Points, in no order, along strands that fork and pass close to each other.
(in the rows, 100 means zero)
Two points are linked if the straight distance between their rows is under 101. Some points are linked to none.
binav: [ 72  80 123 109  75  90 101 123  97  75 116 118 108  99  79  77  87  94
 128 109 107  76  89  81 133 100 101 103  68  64 122 122  94 124  91 104
  96 103 111  93  95 106 128 127 126  90 124  87  93  98  85 114  94 122
 109  96 114 134]
sereb: [102  85  82 111 108 121  65 107  90  80 110  85  92 101  95 137  83 128
 102 126 100 101  88  82 101 109 101 106  90 118 105 121  99 130  90 103
  93 104 115  81  99 101 125  88  97  87 110 103  93  96  93  71 116 121
 105  92  95 128]
Rase: [ 63  79  67 120 114 126  99 101  96 100 111  56  90 118 106 115 118  81
 112  99  98 106  95 108 134 119  93  79  83 108 111 101  90  91  88  96
 105  82  75  87 133  88 120 120  95 110 112  68  98  88 114 102 124  83
 118  82  99 105]
dotap: [109 123  98 110 127 101  91 101 101 100  72  79  92  85 122 108  81 103
  88  97 107 129 120 100 102 101 114  99 102 116  71  98  99  69 120 112
  99  99 102 112  86 105  91  98  87 102  84  86 113 137 106 109  97  76
  89 102  78  93]
samak: [105 102  78  91 106 123  98  55  86  79  92 100  93 107  93  95 103 108
  75 120  95 103  98  84  83  89 108 122  91  91  78 105 116 120  91 102
 113  91 108  93  66 109  77  81 107  85  87 107 109 116  86  78 107 123
 101 104 100 112]
luv: [ 98 116 124 111 117 102 108  97 105  88  94 134 103 113 112 126  97 122
  78 113 112 101 104 111  82  95 100 123  95 114 102 128  89  99 112 103
 115 114  95  99  90  98 103 112  75  87  89  81  89 145  97 107  69  80
 108 105 109  82]
mig: [100  88  64  93 109 113 110  67  98 119  93  87  97 103  84  84 107  87
  79  96 102  92 104  85 102 100  97  81  99  92  81  78 127 116  67 100
 110 100 112  83  90  96  86  87 100  93  84 120  96 102  93  89 135 123
 119  82  88 113]
bop: [144 109  80  68  87 109 102  93 104 124  96 107  99  97 102  97 111  91
  86  51  97 114 108 111  78  91 107 113 120 114  75  71 101  89 109 113
 103  99 114 105  97  79  68  64 100 104  79 108 113 101  84  95 110  98
  92 111  74  77]
kodir: [ 95 127 103 127 118  89  82 130  90  89  89  87  99 103 107 142  71 128
  93 107  94 108 111 114  92 100 115 112 110 126 106  88  79  74 130  96
  95  99 103 108  84  91 111 122  96 102  97  96  79 147  94  86  71  76
 104 112  77  81]
guz: [109  95 122 105 102  97  70 150  79  87 111 106  98  49  95 100  94 103
 116 102 104 115  98  65 118 136 101  86  85  94  97 127 109 119 100 112
  87  86  95  85 106 109 116 101  95  99 117  95  89  91  96 103 125 101
  89  97  76 123]
Von: [133 121 133  67  77  76 112 112 120  96 112 133 111  85 121 105 103 103
  98 106 121  78 116  92  73  97  99 112 108  92  91 124 116 128 104 112
 101  95 135  89 100 106  65  75  98  76  94 110 117 117  87  94  81 111
  69 113  87  94]
zite: [107  70 110 110 114 106  60 134  83  99 101  93 104  87  78 119  91 107
  88  79  93 138  73  94 125 131 102 110  70 113 102  96  89 101 107 108
  98  81  83  87 122  75 115  88 116 109 123  81  76  90  87  96 113 100
 125 118  67  99]
Tofat: [106  93 121  98  81  85 119 127 100  99 123  89  92  68 113  92 120  75
 119  98 101 116 113 105 125 125 100 103  93  94 106 107  96 106 113 108
  86  70  91  91 110 109  88 104 106 105 127  77 119  89 107  93 113 100
 108 108 100 100]
Pel: [ 64  99  84 130 114  99  89 111 110 103 115  77 110  98 106 116  90 100
 107 104  88  93  88 110 112  97 104  93  82  97 127 102  67 102 127 100
 103 102  89  98 120 106 115 128  80 103 126 110  65 117  94  77 102  89
 123  84 107 113]
punu: [ 88 103  99  95  98 117 107  69  76  75  97 137  97 108  81 111 108 111
  85 122  72 100  86 118  73 104  91 122  95 106  96  99  92 103 138  88
 105 104 101 123  61  66  97 108 117 118 112 124  87 130  73  75  67  91
 111 114  99  94]
Bem: [102 116 107 119 133  98  89 116  91  90  70  96  97  98 112 112  82 123
  84 101  97 136 105 102  89 109 115 112 100 118  79  95  84  61 131 104
  89 104 105 120  81  89 103 102 101 104  92  93  98 130 100 101  73  74
 100 115  62  88]
fon: [ 78 101  81  95 100 126 108  54  81  88  96 119  93 117  81  95 121 100
  79 106  70  99  73 105  87 105  92  99 106 103  80  89 105  94 120  89
 115 123 100 133  65  54  95  93 127 136 111 123  95 122  75  66  84 111
 103  93  83  92]
niz: [ 88  99 105  91 102 101 119  97 100  96 103 110  98  86  87  68 109  87
  91  92  91 100 119 124 118 101 100 120  96  75  84  93  85  97 110 113
  84  91 127 106  83  91  78 104 126 104 133  87 117 107 100 100  84  85
 127  93  84 105]
butut: [ 66  93  91 121 135 124  67 116  81  93  93  76  99  86  91 124  89 123
  93  90 113 106 103  75 130 131 112 121  73  99 100 114  91 105  97 117
  88  99 122  79 112 102 133 112  84 103 126  80  73  91  95 103 120  88
 110  82  77 130]
Nof: [106  95  92 106 116 104  90  64 119  98  78 109  99 127  93 105  97 115
  86 120 103  81  99  79  99  96 106  83 100 101  92 103 121 107  67 104
 120 130  92 103  84 109 116 104  93  84  64 105  91  99 110  97 107 113
 101  89 118 100]
depas: [ 95  85  99 113  91  93  98 121 102 107 107 126 128 111  96 109  88 105
  99  88  88 124  83 125  98 102 102 117  86 107 121  83  74  97 127  93
 105 108  97 102 116  81  99 111 102 100 118 107  80 113  94  95  68  90
 124 109  98  86]
Dodig: [ 83 105 119 104  99  98  92  99 100  72 101 117 106  76 107  98  96 100
 103 111 117  76 112  79 109  83  99 109  79  73 107 139  96 126 111 110
 103 104 107  89  90 120 127 119  76 101 130  77  68 129  84 115  96  90
 110 104 119 116]
vur: [ 93 113  77  92 107 117 119  42 108 101  82  90  86 115 105  85 126  82
  78 115 106  71 101  97  83  65  76 108 132  97  84  75 110 106  88 109
 119 106 102 132  88 116  64  86  95 115  75 108  99 102 105 112 109 111
  98  96 137  91]
tar: [131 114 108  50  79  97 109  84  90  97 100 115  85  90 109  51 127  79
 106  76  81  92 115 109  64  90  89  92 126  81  87 100 123 106  82 104
  95 104 107 110  95 116  72  76 121 111  97 112 113  61 116 117 108  96
  52 116  87 100]
povu: [ 75  80 112  98  79  88 107 103  99  97 113 138 121 114  86  74 105 102
 123 117 100  83  84 118 109  85  92  96  95  76 118 120  84 104 100  92
 108 114  83 110  96  99 108 117 127  93 112 108 103  96 106 108  83 102
 113  90 135  86]
Tafe: [132 112 110  90  96  86 107 100 109 117  80  83  90  65 123  82 100  99
 104  82 101 114 106  96  76  93  95  73 125 116  82  95 119  87  97  97
  93 100  89 105  91 109  85  87  88 104  64 102 110  80 120 125 117  83
  65 102  83  98]
rosus: [ 94 117  91 105 113 108 108  79  89  86  95  92  92 100 105 115 103 109
  94 121  84  98 111 116  79  98 104 111 116 109 101 100  91  88 137  92
 105 105 104 130  71 100  84 115 105 116 104 122  83 130  87  68  77  92
 118 103 103  95]
Savap: [101 109  91  97  89 105 130  82 113  98 111 101 105 118 111 109  98  87
  94  97  91  86 109 130  86  76  94 125 103 105 107  85  68 102 116 102
  94 104 128 112 102  97  72  94  98  90 111 106 136 103 102  80  80 105
 105  98 108  94]
Fudo: [113 113  94  71 103 103 109  81  84  99  96  90  82  91  95  52 133  77
  95  91  80  80 113  88  87  90  86  92 116  71  89  91 126 104  76 107
  90 109 115 115  81 113  71  93 123 109  96 116 128  73 113 105 106 110
  78 104  90 120]
labev: [111 105 118  90  60  85 112 112 110 115  97 107  93  99 106  92  90  95
 113  95 121  92  94  79  97 104  91  75 117 100 105  98 126 107  66  84
  90  97  99  90 120 112 125  96  86  94  70 102 122  59 114 114 108 127
  71 112 108 116]
lokip: [109 116 120 108 112  85  96 119  84  92  97  90  95  54 103 105 107  98
 107 115  94 116 121  93 108 113 108 101  98 102  93 121 105 104 141 105
  97  98 102 104  83 108  90 120 101 123 120  97  77 125  91  89 100  84
 107 103  97 104]
rok: [ 93 101  94  99 125 102  93  90 114 115 111 100 115 108 111 130  82  91
  96  95 112  70 123  85 112 102 108  94  83  87 105 102 114 121  70 103
 105 100 116  66 120 114 120 110  50  71  86 105 101 110 107 101 131 100
 109  81 113 106]
venir: [110 122 104  93 106  89 115  70 112 101  96 127 101 134 110 106 109 112
  83 119  97  68 104 125  66  76  78 105 135 107  95 106  98  96 115  90
 116 129  90 130  70 104  93 107  86 110  85 121  87 110 111 109  81  95
  96  94 133  68]
tebul: [117  95 109  91  81  81 102 107 111  96 121 122 112 108 109 116  96 107
 110 105 122  79 104  91  86  90 108  95  94 103 105 124 116 124  83 101
 105 100  97  92 109 115 112  91  66  75  85 106  99 100  92 101 112 120
  84 102 124  95]
fabud: [ 71  93 108 116  97  98  95 110  95  76 111 107 103  93  92  93  91 108
 117 109 102  79  93  79 127  95 102 107  65  68 124 131  79 124 104 113
  97 113 114  90 102 113 131 122  98  97 135 101  72 110  79  98  96 117
 117  93 119 140]
zore: [109 112  76  87  85 102 130  94 110 116 109  78  92 103 115  97 110  84
 104  84  97  95 120 124  94  82  95 110 126 111 106  66  86  90 107 100
  81  90 111 104 109 106  74  90  95 106 108 106 125  85 103  94 106 105
 105 101 107  85]
sas: [ 94  90 123  88  62  89 116 107 114  84 106 113  91 121  81  72  97  86
 122 117 101  63 101  82 106  94  89  88 106  69 110 101 126 113  75  90
  87 108 120 112  98 113 120 116 122  92  88 100 142  85 112 117  84 138
  79 106 122 118]
Mis: [ 90  93  69 104 127 110 101  74 106 118 102  90 107 110 103 103  92  92
  84  97 101  81 114  83 122  99 102  93  81  87 100  96 103 119  77  98
 106  96 110  78 112 109 110  98  67  85 101 108  91 113  96  87 135 111
 128  73 110 108]
zivos: [113  91 105  95 113 109  78 105  71  78 113 135 105 118  91 152  89 123
  92  98  94  99  76  78  79  94 106 129  70 118 105 134  81 127 105 103
 113 102  81  72 104  96 119 101  81  86 106 101  63 118  66  79  93 107
 103 112 107  95]
tano: [ 75 103  86 116 118 112 122  71 116  98 108  76  91 100  98  92 119  79
 109 130  99  63 104  99 127  93  90  80  91  73 104 104  90  98 103  96
 115  90  90 119 106 115  86 115  94 114 110 107  91 117 102 102 100 104
 123  82 139 101]
tuva: [ 94  98 130  91  72  73 125 142 119 115 113 112 126  84 100  93  90  87
 114  99 117  93  99  97 134 129 101  96  86  70 112 101 108 118 103 106
  83  87 118  98 122 103 101 121 117  93 127 104 117  86 103 101  89 113
  99 105  76 136]
Galin: [103  87  93 105 105 114  86  82  96  79 105  97  95 108  99 114  95 110
 103 129 100  92  98  83  95  81 101 120  81  99 103 120 107 134  86 102
 103 102 114  77  87 116 110  85  91  72 101 103 114 100  91  78 105 133
 101  99 115 124]
Nom: [123 101 110  88  65  76 116 103 113 116 100 122 105 108 101  92  91 109
 115  96 124  80  94  76  86  92  99  86 117 111 107 109 122 116  67  84
 101 100  90  84 112 126 119  95  71  90  73 100 104  78  99 113 119 122
  82  98 126  94]
savas: [125 118 100  99 110 101  92 105 108 113  75  63  82  76 124  94  93 100
 102  87  96 125 116 110  86  91 101  80 131 125  72  90 101  64 117  98
  91  90  79 110  91 104  83  97  83 112  74  92 115 107 112 118 117  73
  66 105  77  78]
dosag: [148 114 127  63  73  80 113 121 119 117 103 123 101  76 119  98 100 102
 104  91 122  97 106  98  73 105  99 102 118 114  86 109 118 115  88 103
  93  93 111  93 112 105  88  69  89  87  75 104 119  87 105 120  98 108
  50 110  90  85]
dal: [100  95  61  88 104 126  98  38  87  84  88  81  85 112  87  78 117  85
  81 125  87  87  84  78  86  83  95  92 104  93  85  90 115 122  97  95
 120 107  99 111  60 106  75  89 124 103  98 117  92 113  81  77 117 136
 106  93 117 107]
Rikid: [102  91  80 112  96  94  82  99 103 115  87  73  84  98  95  95 110 111
 104 102 106 110  90  84  99 104  93  59 120 120 104  97 117  81  71  89
 109 107  73  98 102 107 123 109  99 113  78 101  81  57 113  98 122  96
  93  96  96 107]
puvu: [106  75  98 108 115 112  96  90 106 115  71  95  94 109  98  92  89 104
  88  77  98 131  94  93  97 107 110  94  90 114  87  90 108  87  82  91
  89  88  99  90 103  91 108  75 110  85  75  85 130  76 117 110 111  84
  99 113  79 107]
napas: [130 118 113  99  79  77 107 116 106 114 109 102  95 120 114 119  94 129
  96  85 113  77 103 106  64  81 100 103 128 137 111  86 109  95  91  96
  92 122 113 109 106 102 100  83  96  96  66 114 108  64 105 105  77 119
  73 107  92  97]
zuri: [113 105  85  90 113  86 120 120 119 132 110 106 117  76 109 107  82  86
  97  87 102 105 121 108 121 100 105 102  90  92  94  88  85 110 107 114
  97  85 117  81 119  97  88  99  80  86 109 114 104 128  88  87 115  94
 121  85  83  99]
toza: [121 109 113  79  86  83 117 103 111  90 118 120 122  85 109  94 101 100
  99 106 106  91 119 100  87 101 108 109  90  80 106 110 106 125 110 110
  91 103 127  92  94 108  70  94 102  84 119 119 108 111  87  81  86 116
 103 102  95 106]
belo: [100 110  70 112 123 117  94  86  96 100  94  96  98 101  97 125  90 103
  69  97  98 115 107 103 106 105 109 117  83 110  78  82  93  93 107 104
 100  89 121  92  91  85  94  90  86  92  97 103  99 137  77  79 106  97
 117  91  81 101]
lede: [ 80 106 100 120 108 110 128  73 109  81  95 106 108 102 103 104  94  97
  86 117  97  86 112 124  98  76  99 148  91  85 107  90  67 106 119  98
  94  95 132  99  92  96  85  94  90  86 121  99 119 125  96  90  75 104
 121  98 121 108]
mebut: [ 99 118  61  95 114 128 105  48 100 117  75  72  87 103 108  95 119  80
  78 105 114  96 104  95  89  90  95  91 127 110  78  73 114  88  88 104
 125  95 100 119  85 113  73  92  91 117  69 104 105 110 102 104 119 109
  95  88 112 100]
Sofi: [108  99 106 101 100  89 102  97 125 113 115 127 119 118 105 123  87 100
  94 102 116  61 118  82 101  87 102  98  77  86 109 115 113 139  69 105
 106 104 125  75 121  99 106  92  56  54  72 107  94 114  98 107 117 112
 109  93 111  98]
dekol: [ 78  90 115 120 103  96 105 108  95  92 102 141 124 107  92 115  78 121
  94 105  94 101  78 114 102  96 102 133  74  84 124 113  64 109 130  96
 109 110 105  92 102  88 120 119  94  92 126  94  64 122  88 106  72  88
 130 104 112 102]
guku: [ 77 104  88 123 106  96  65 126 110 100 101  61 102 115 109 138  83 118
 104 104 109  97 107 107 105  92 105  78 112 120 131  86  96  78  91  95
 106 103  77  94 113 112 131 118  80  92  83  94  78  85 130 113 100  89
  88 106 102  90]
fivir: [ 72 103 111 114  99  87 117  99 106 107 100  89  97 101 109  72 106  78
 109 124 111  95 109 100 130 106  94  66 102  81 100 119 124  90  86 100
 100 100  78 110 105 113 110 132  98 105  90  77 113  99 131 128  97  87
  99  88 119 110]
lifiv: [ 76  84  87 122 104 122  95  70  88  90  77 106  85 128  91 107 100 109
  84  97  91 127  80 115  93 113 109 124  95 120  90  86  82  75 107  93
 102  93  93 113  89  84 107  80  99 102  98  78 127 112 106  99  88  82
 107 112 101  84]
mok: [123  89 140  97  94  87  88 111  92  85  98 119  97  81 101 100  97 110
 101  95 101 129 102 110  88 115 111 132  89 108  93 107 100  91 116 107
  91  90 106 104  85 108  98  87 107  94 108  90 126  89 112 107  84  96
  92 117  84 100]
tuma: [126 106  94 103  94  99  81 136 105 127  92  63  88  85  99 123  86 108
 103  91 100 111 106  95 103 106 113  95 123 121  90  74  90  84  90  98
  71  75 112  77 114  95 102  65  99  89  76 100 127  83 109  87 123  97
  84 100  70 100]
pav: [ 75  96  89 121 127 120  77 117  87 100  98  67  96  90 102 113 107  94
 108  89 107 110 108  94 142 127 114  90  78 101  98 106  90  88  98 110
  94  82  98  77 128 101 125 115  92 108 125  70  88  95 102 103 120  82
 115  80  84 114]
doni: [110  71 112 112 101  94  88 139 108 118  89 104 120 112  89 101  90 102
 109  73 110 144  69 110 114 105  95  82 101 122 111  88 110  83  90  87
 107  98  49 101 134  82 109 100 110 105  80  93  83  62 107 125  95  77
  88 125  89  82]
kose: [ 74 107  86 119 118 101 120  93 104 120 100  73  87 107 100  78 123  80
 101 106 103 104 107  96 130 114  95  66 105  89  95 102 127  83  90  97
 103  98  82 106 103  94  90 122 106 115  87  91 108  86 122 121 109  96
 114  76  95 109]
kunu: [ 80 119 108 111 114  96  65 125  99  80 109  70 102  92 116 149  78 113
  98 104  98  90 104 113  92  86 111  91  99 123 125 110  78  86 108  97
 106 101  84 101 121 112 124 117  65 102 115  95  67 124 106  99  95  85
  82 105 106  81]
vovo: [141 121 130  75  71  85 123 115 119 129  84 102  96  75 120  84  85  96
 102  78 116 116 113 102  79  96  96  95 122 111  90  97 112  88  78  95
  90  95 102  95 114 103  90  73  80  94  72  95 123  71 121 134 104  90
  51 113  89  94]
vige: [104  92 108  83  87  95 117  97  92  89 111  95  94  78  92  77 121  75
 106  93  79 105 112 111 106 110 105 112  96  84  97  96  98 101 112 109
  87  84 108 102  92  97  76  96 127 106 130  88 134  87  99  91  98 111
 114  98  91 104]
tureg: [105 108 112 103 107  86  75 143  76  94 107  86  99  45 100 114  99  94
 113  91 100 113 111  83 120 129 105  98  88 108  93 121  95 106 120 113
  92  86  86  84 105 105 106 101  77 110 127  88  73 110  95  98 124  82
 101  95  87 100]
buz: [124 106 112  71  69  81 109  92  91 108 108 106  98 112 105  80 118 111
 122  93  96  90  95 107  56  91  81  99 129 111 113  78 115 104 107  90
 103 128 103 112  90 109  89  90 127 119 100 130 107  57  99  93  88 115
  70 110 106  92]
Vibup: [102  76 119  83  79  90 111 110 109 107 108 144 124 115  96  92 101  98
 106  87  99 117  85 137  99 104  92 122 103 106 103  98  87  92 112  91
 108 101  85 101 120  84  83  89 121 105 122  95 102  99 106 116  72  86
 105 115 107  58]
gevad: [146 111 101  58  90 103 100  85  92 110  95 110  86  95 101  87 120  87
  92  61  89 107 107 104  60  87  95 107 122 107  91  80 112  97  97 108
 104 107 111 107  94  95  70  57 111 113  84 110 113  66 100 111 105  86
  56 113  79  91]
vesod: [123 112 104  99  95  78  96 127 112 104 119 100 114  64 112 118  85 102
 109 101 106  99 122  94 104 100 104 108  95  98  99 102  98 115 119 119
  90  81 122  86 106 109  87  90  77  91 101 124  95 128  86  73 107  99
  99  89  88 106]
kaded: [107 107  90  90  94 117 108  62  87  94  96  72  60 105  91  55 136  96
 114 100  85  94  84  79  78  97  90  73 117  91  88  98 118  89  82  85
 103 114  92 115  77 114  74  94 138 122  85 107 114  66 112 109 113 110
  82 100 102 116]
Bif: [115  72  98 110  94  88  80 119  96 114  92  87 101 102  96 100 102 107
 109  76 102 135  77  91  97 110  95  64 115 132 102 100 119  79  81  89
 104  97  53  84 123  86 111 101 111 112  77  97  80  61 110 107 115  88
  84 116  88  83]
liru: [ 99  99  71 117 111 105 105  96 104 131  94  58  75 106  99  86 123 101
 102  96  97 115 100  95 121 125  99  47 113 112  99  95 127  75  89  98
 106  88  77 101 108  84 102 111 123 128  79  95  90  81 112 102 116  95
 113  87  79 113]
puni: [ 94 107  92  99 128  96 109 124 116 130 110 102 131  81 109 117  74  93
  93  74 105 107 119 107 133 115 117 101  73  78 105  84  85 111 104 105
  95  82 128  70 136  84 107 110  74  75 110 101  88 126  84  99 122  79
 115  82  83 105]
Folob: [ 81  87  94 121 123 118  60 108  90  88 102  96 106 109  88 122  77 126
 107 103 107 103  93  83 112 113 102 110  73 105 114 115 100 116  82 107
  99 112 112  83 109  98 136 109 100  90 108  88  78  91 100  92 105 112
 107 102  99 127]
zit: [ 95  96  83 117 138 120  84  99 106 125  84  71  89  98  98  91  87 102
  90  88 105 124 110  95 126 118 120  98  92 100  79  78  95  81  78  97
  81  88 113  80  97  89 107  98  96  81  85  88 136 101 111 102 123  98
 105  88  72 123]
mab: [ 67  88 119 112  84  94 107 111 113  84 112 110 100 110  76  71  86  86
 116 126 100  64 100  79 130  99  98  92  81  50 117 111 116 118  74  97
  82 103 119  98 100 103 119 131 124  85 101  95 122  95 110 108  93 124
 113  90 117 135]
Zev: [117  92 109  72  76  90  97  88  97  78 104 142 100 133  77  65 108 106
 122 112  90  75  93  97  68  77 100  99 103  74 111 110 101 111  83  87
 114 123  87 101  65  94 107  84 165  92  87 114 117  87  80 112  78 104
  77 103 117  79]
Sifa: [109  85 132  92  89  84  94 126 113 117  95 120 131 114  90  97  86  96
 106  81 109 133  76 127 116 117 100 109  98 107 105  83 101  88 109  98
 100  98  79 113 136  78  92  90 131  94 101  89 103  76 110 134  68  76
 100 124  91  77]
kipe: [104  95 138  87  72  82  89 150 100  92 111 123 117  65 106 107  92  91
 124 105 119 101  97  80 129 121 108 102  77  83 110 124 111 124 103 106
  89  88 113  92 114 101 120 105  94  92 124 101 106  96  92 104 100 113
  87 109  94 115]
peze: [ 97 108  92  85 102 104 121  73 101 101  97 146 111 126  93  86 114  98
  78 105  89  84  98 121  70  78  86 112 113  97  86 101  94  88 108  97
 107 115 100 122  82  78  87  98 111 112  92 109  99 109 106 104  71  93
 107 103 112  70]
tivaf: [ 67  94  98 113  91  98 116  92 110  94 113 102  98 112  98  84 112  86
 125 127 111  79  96 101 117  86  84  73  96  80 110 121  95  90  92  97
 112 102  75 116 107 125 113 122 107 105 109  91 103  95 103 120 101  99
 115  84 154  89]
lona: [100 115 109 114 115  96  75 128  84  82 103  97 106 101 107 157  79 121
  92  95 105 104 105 101  81  91 112 118  89 130 114 109  76  93 119  99
  99 100  89  88 112  95 117 117  64  92 107  94  67 136  90  88  92  89
  96 108  87  73]
Lef: [ 74 118  97 114 121 103 123  91 103  98 104  92 104  95  97  90  97  89
  89  98  99 101 113 118 121  93 105 127  96  74 101  78  70  87 125 112
  88 104 132 120  92  83  85 111 109 114 126  97 111 125 103  95  82  79
 127  87  98 104]
Loza: [122  92 106 104 100  92  66 139 100 105 101  50  77  70  98 115  96 106
 111  92  85 126 103 100 105 128 110  81 118 126  91  93  91  77 112  98
  80  70  71  92 101  91 102  92 102 101  89  90 101  87 109  93 128  93
  84 109  72  91]
Vib: [ 93 107  72 108 124 122  94  51 101  95  71  80  94 113 104  90 110  98
  76 126 116  96 102  76 113 105 113  88 115 102  78  98 114  93  70 114
 115 101  95 114  91 118  91 100  97  94  77 103  97 118 110 109 102 116
 101  85 111 116]
rovoz: [ 96  88 110 120  93  90  63 161 102  95 108  75 116 106 108 128  77 113
 114  97 106 128  83 112 113 117 104  98 100 119 129  89  91  86 102 102
  92  96  85  94 120  99 122 116 100  89  98  89  88  86 122 109  93  91
  87 120  91  91]
nuv: [111  86 105 111 102  97  62 134  91  92 100  75 101  90  95 135  86 121
 106  87  90 132  89 108 105 112 113 107  96 126 108  89  81  83 109 101
  88  86  91  90 113  88 112  95 107 103 101  91  92  95  98  89 111  94
 102 120  84  91]
Pokif: [ 97 110  66  90 100 129 110  48  79  93  91  66  76 110  91  66 143  89
 102 113  82  81  82  88  75  90  83  77 124  94  96  82 118  96  95  94
 113 117  93 132  80 100  70  87 134 127  99 113  98  83  94  83 114 122
 101  92 118 103]
Fomiv: [ 97  89 103  97  83  96 121 115  97 101 125  94  91  92 110  81 120  82
 120 102 102 127 101 121 118 110  94  96 103  99 109 117  92  83 111  95
  93  80  69  95 119 114  94 108  92 106 123  71 111  93 113 118 115  89
 104 102 112  84]
Zevun: [ 54  95  90 134 114 106  95 105 100 101 110 116 119 100  97 103  84 107
  95  97  80  98  67 116 118 100  90 118  69  79 126 104  55 109 133  98
 108 109  98 102 117  89 127 135  89 109 130 104  46 127  91 100  86  81
 132  85 112 112]
dano: [ 97  70  80 107 104 124  89  86  98 114  76  93  91 121  96  99 100 100
  87  73  96 133  87 109  97  97 106 102  95 127  88  79  98  79  79  86
 106  98  95  97 103  69 110  74 100 101  84  78 121  99 105  99 112  91
 106 106  91  85]
fabu: [ 89  99  96 122 100  91 107 132 103 104 125  66 114  80 112 114  90  97
 118 100  98  94 106 106 127 106 101  96  86  95 135  95  82 103 113 100
  91  84 109  95 124 116 107 123  87  96 127 108  96 101 108  84 111 107
 108  93  97 129]
Siluv: [107 125  82  80  94 106 125  47 107  95  97 120  87 131 104  81 119  99
  79 113  99  59 109 113  59  58  67 115 135 100  91  88 111 105  92 101
 125 115 101 127  75 115  73  88  94 115  80 121  87  96 101 118 102 110
  86  97 140  78]
Sunon: [122 111  96  92  78  88 114  88  94 108 105 108  91 127 103 108 110 117
  98  93  98  79 101 118  53  79  91 112 141 130 108  85  97 102 114  87
  99 127 114 108  97 102  89  83  98 109  87 121 100  70 101  92  81 111
  88 107 102  85]
puro: [101  83 134  92  80  87  91 125  90  88 107 111  96  83 113  90 101 101
 116  99 107 132  85  99 112 117  90  92  99 112 104 127 103  94  96  91
  97  85  61  93 108 121 116 105  85 106 117  81  95  87 104 116 110  96
  79 110 122  79]
Vaf: [ 72 102 105 121 120  96 101  82 102 106  79 109 114 139  90  97  95 116
  91 113 102  98  91 109  98 102 107  97 109  97  94  91 105  77  90 102
  95 127 108 125  91  92 112 100 113 103  74 107 123  85 130 108  75  88
 104  96  97 103]
zopig: [ 92  81 109  91  86  88  99  86 100  76 103 144 104 125  75  71  93 102
 123 122  92  84  84  99 102  87  98  92  93  74 116 125  84 110  92  91
 118 120  89  97  79 105 117 109 142  89  98 101  94 104  81 116  92 111
 103  93 133  84]
Makot: [ 85 122  94 112 115 111 116  67 109  96  95  86 100  95 110 109 103  81
 100 128  99  83 112 105 100  89  88  92 108 103  98 103  93  92 118  98
 119 108  90 128  85 117  85 113  82 116 105 110  82 129 100  91  90  92
 112  93 129  91]
lave: [ 84 114 118 112 117 104  94  95  98  69  83 122  97  89 116 114  97 114
  84 119 118  92 104  94 102  87 109 130  82  94  94 132  95 107 107 114
 105 105 114  80  91 106 118 113  67  92 114  73  75 134  95 113  81  83
 111 105 115 112]
Fom: [100 109  81 111 115 105  94 118 106 127  98  66 103 101 103 113  83 108
 101  90 107 103 119  94 116 102 119  92 114 105  95  76 101  84  90 100
  79  82 125  86 112  95 105  92  98  84  86 100 125  92 102  88 119 103
 104  85  79 110]
Dimar: [ 69  78  82 109  92 104  99 109 100 112 112  75  95 107  99 101 116  83
 111  81  92 125  88 120 121 105  99  86  97 110 111  97  91  85 104  88
 106  86  64  94 122  82 103 107  98 113 113  84  94  94 107 102 110  86
 118  92 111  85]
pesa: [ 91 119 108 119 111 100 106  88  84  87  92  82  90  74  97  96 115 112
 105 119  92 103 109  95 106 119 105 108  95  95  92 110  95  98 150  99
 107 102  97 122  74 104  88 123 108 136 128 100  63 132  76  85  80  85
 124  94 102 111]
sirog: [ 98 106 116  87  77  84 131 114 112 110 104  96  97  94 101  90  93  79
 109 104 106  65 110  83 114  99  93  87 113  78 104  87 131 114  74 100
  78 101 117  96 101 121 101 120  85  94  89 105 133  77 122 103  95 131
  92 100 105 121]
Fot: [120 106 115 100 110  94 101 108  94  90 107 130 111 107 108 136  95 117
  87 108 103 102  98  99  71  90 102 120  90 121 109 124  88 113 114  96
 110 108  92  87  97 107  95 106  69  84  98  99  78 137  79  86  80 104
 101 111 109  85]
gige: [ 88  99  78  88 107 110 104  54  98  95  93 119 100 125  77  66 123  86
  78 103  77  78  88 111  95  83  91  97 110  86  78  93 103  90  87 100
 112 120 105 127  77  70  87  87 130 122  99 115 104 106 100  94  87 104
 112  87 101  95]
Vaka: [134  78 131  74  73  80  96 124 107 100 103 127 112  95  92  86  99 106
 120  84  98 120  81  99  90 118 109  92  96 100 104 106 111 110  89  95
  98  87  77 100 117 101  93  73 139  95 109 114 117  68  90 117  94 104
  76 124  98  96]
kabut: [111  87  95  78  74 105 105  80  81  92 108 120 101 129  86  74 124 103
 115  97  80  91  80 105  76  87  94 100 109  95 103  92 108 115  93  84
 103 126  97 109  86  92  98  82 152 105 111 124 110  59  87  84  90 112
  93 102 111  98]
gamok: [ 90  60  87 109 101 124  79 104  88 102 115 112 105 109  80 101  93  96
 109  83  94 129  74 103 124 122  97  98  66 107 103 101  89 114  96  99
 102  93  92  80 121  81 122  93 126 103 126  82  80  89  85  88 123 106
 126  94  85 104]
dores: [108 108  79  71  97 125 110  77  95 108  88 117  91  95  98  98 107  86
  77  73  86 126 105 110  76  91 103 110 118 117  73  81 104  85 117 103
 112 103 107 120  81  82  76  76  92 116  88 103 110 126  79  93 103  96
  98 111  81  74]
tazap: [113 108 101  72  98  95 124 105 102 112 102  96  99  91  95  75 111  77
  93 101 106  75 123  85 102  91  94  97 108  66  87  88 129 104  79 115
  80  99 120 100 102 117  80 101 106  92  87 114 127  82 119 102 104 115
  94  98  88 124]

Follow the links from the first point to the second, and from the first to the third. Name the last point that the two ways share.
bop; Fomiv; fabud | Fudo
Pel; peze; guz | rosus
dal; Dodig; bop | Fudo
lokip; doni; Zev | tivaf
Bif; mebut; napas | tivaf
lave; mig; Dimar | sirog
tuma; Von; mab | lona
kabut; tureg; venir | rosus
mig; zivos; Fudo | sirog

A fork is a point with three links, a tip a point with one. Leave the first point through the second and follow the links. Name the first fork or tip that comes.
Bif; doni | fabu
vesod; toza | lona
mab; binav | Fot
Vib; mebut | rosus

A fork is a point with three links. Follow the links from the first point to the second and name the forks in between, in order.
Pokif; puro | Fomiv
rovoz; Von | lona
binav; nuv | Fot > lona
samak; sirog | Fudo
bop; Fot | Fudo > sirog
